Points on a hilly landscape, in no order, each with its height.
A climber steps from a point to whichever of its 4 nearest points has the largest rise for the distance, and stops where none of them is higher. Distance is the straight distance between rows; heights are no part of it.
q81: [ 88 146  86 123 110  92 146 105]  height 57.6
q625: [101 124  97 151 148  76 165  95]  height 61.6
q113: [ 90 111 135 125 130 108 149 106]  height 75.9
q650: [185 118 166 127 129 172  95 153]  height 61.1
q946: [113 119 163 110 135 156 131 124]  height 70.7
q715: [168 141 167 122 140 197 132 124]  height 67.7
q927: [107  94 161 126 135 122 127 138]  height 73.1
q902: [187 140 164 145 139 197 127 133]  height 61.2
q19: [170 129 172 124 145 190 121 137]  height 80.8
q551: [153 163 141 104 122 191 147 103]  height 23.9
q460: [ 93 111 143 113 129 127 137 117]  height 64.1
q50: [182 111 158 121 120 158  82 169]  height 69.8
q120: [ 99 140  73 152 127  72 156 104]  height 51.3
q153: [103 170  52 162 128  67 130 131]  height 65.0
q264: [125 168  45 167 148  59 153 101]  height 79.2
q859: [105 180  78 101 100 132 119 148]  height 79.0
q269: [135 196  84  97  95 167 122 133]  height 38.3
q444: [134  85 159 135 131 104  96 167]  height 74.8
q601: [145  83 154 132 124 112  85 168]  height 72.2
q461: [208 133 156 149 132 184  98 150]  height 36.0
q195: [104  88 143 153 154  86 146 123]  height 58.0
q458: [108 146 125  91 111 150 138 104]  height 79.5
q334: [136 184 102  87 103 172 142 119]  height 82.8
q260: [110 101 123 160 163  76 168 101]  height 55.6
q231: [128  74 144 156 142  82 107 161]  height 66.8
q567: [173 121 169 123 135 173 103 145]  height 72.0
q84: [ 89 139 112 112 113 108 143 101]  height 67.1
q673: [ 91 168  55 145 114  78 121 136]  height 62.5
q376: [ 93 129  94 146 127  84 161  92]  height 62.3
q800: [112 144  68 153 135  60 162 101]  height 44.6
q362: [109  90 132 163 159  81 161 112]  height 57.2
q924: [208 119 149 130 124 166  81 155]  height 31.9
q985: [113 122  99 158 159  66 174  89]  height 57.3
q14: [145 171 128  98 111 194 151 101]  height 65.7
q196: [125 105 169 116 132 156 115 143]  height 71.8
q167: [112  78 153 157 148  88 128 146]  height 72.3
q630: [155 122 168 115 134 179 114 144]  height 76.8
q275: [125  78 155 147 138  90 107 160]  height 70.6
q293: [128 147 144  99 118 181 141 106]  height 55.8
q296: [ 99 110 118 151 150  83 162  98]  height 56.6
q149: [158  89 147 126 112 121  79 168]  height 71.2
q390: [141 103 171 123 132 142  98 154]  height 73.0
q52: [159 157 155 113 134 199 140 111]  height 5.7
q857: [ 99  96 134 149 148  93 149 111]  height 53.7
q528: [118 134  78 156 149  68 169  90]  height 49.6
q504: [110  87 140 168 170  80 157 116]  height 60.1
q826: [214 141 157 157 136 193 110 148]  height 31.6
q168: [126 169 116  84 108 172 143 106]  height 80.5
q828: [101 181  83  94  97 133 124 128]  height 79.3
q646: [116 187  80  97  92 155 114 144]  height 74.4
q959: [100 169  93  96 100 132 128 115]  height 79.6
q109: [ 93 118 131 113 119 127 145 105]  height 69.9
q60: [171 116 169 123 135 173  95 160]  height 78.7
q945: [ 90 148  86 107 105 114 139 113]  height 76.1
q903: [121  84 143 173 166  82 147 127]  height 65.9
q614: [173 142 165 137 139 200 137 123]  height 67.5
q867: [116 158 117  89 106 156 139 106]  height 80.0
q507: [127 135 151 105 129 174 133 118]  height 63.0
q920: [221 133 152 142 123 175  93 152]  height 32.9
q913: [136 122 166 114 134 174 130 122]  height 69.3
q311: [ 92 160  71 127 104  92 130 125]  height 59.1
q728: [ 97 176  78 106  97 117 120 134]  height 79.1
q831: [148 108 170 120 137 163 102 155]  height 74.6
q756: [ 93 166  77 104  98 113 121 126]  height 78.9
q915: [137 196  90  89 101 173 132 124]  height 66.0
q239: [ 99 150  68 141 121  71 150 106]  height 48.6
q451: [ 94 133  95 133 123  84 155  96]  height 53.6
q811: [ 92 101 150 132 132 118 137 120]  height 57.5
q856: [ 93 153 106  94 105 130 138 110]  height 79.4
q741: [160 106 168 119 127 155  95 169]  height 71.5
q341: [119 144 137  94 117 166 144 110]  height 75.0
q641: [163  94 151 122 115 121  79 170]  height 71.3
q300: [ 93 120 117 125 129 105 152 101]  height 58.5
q542: [107 111 158 110 137 137 125 127]  height 67.8
q302: [107 160 105  91 103 137 137 111]  height 79.7
q814: [103 162  51 153 131  60 147 112]  height 61.8
q909: [125  90 163 133 136 127 108 152]  height 80.2
q876: [ 94 128  85 149 134  74 160  95]  height 78.8
q815: [177 113 164 122 125 171  92 162]  height 69.7
q90: [122 177  47 167 147  63 140 127]  height 67.4
q524: [148  98 159 123 125 136  92 164]  height 71.9
q475: [ 88 113 120 136 139  88 158 103]  height 53.1
q692: [ 99  96 152 134 142 115 136 122]  height 61.3
q464: [125  76 141 171 155  76 126 150]  height 84.0
q367: [124  88 166 138 134 112 103 159]  height 77.0
q471: [164 104 161 127 127 146  85 169]  height 71.0
q422: [190 130 166 135 138 180 107 153]  height 45.9
q812: [102 120 139 109 120 140 141 112]  height 72.7
q179: [233 135 149 165 125 181  96 144]  height 31.8
q700: [ 96 129 129 106 116 137 140 110]  height 76.4
q31: [144  76 144 149 122  78 100 168]  height 55.9
q368: [105  91 161 139 144 112 123 131]  height 67.0

Two climbers start at each pair of points below. Name the first point that both come to, or write -.
q800 / q81 | -
q985 / q311 | -
q913 / q551 | -
q260 / q109 | -
q31 / q149 | q444
q857 / q362 | q903
q700 / q945 | q867

Call two points neighbours if one is among the 4 nearest of the other. Go from one point of each pair to the other, from neighbour to neighbour, staying as high as possible. Name the lowest point that can't be avoided.
q464 / q60 | q275
q60 / q113 | q542
q927 / q264 | q311
q464 / q876 | q260
q19 / q909 | q390
q334 / q113 | q109
q19 / q60 | q630
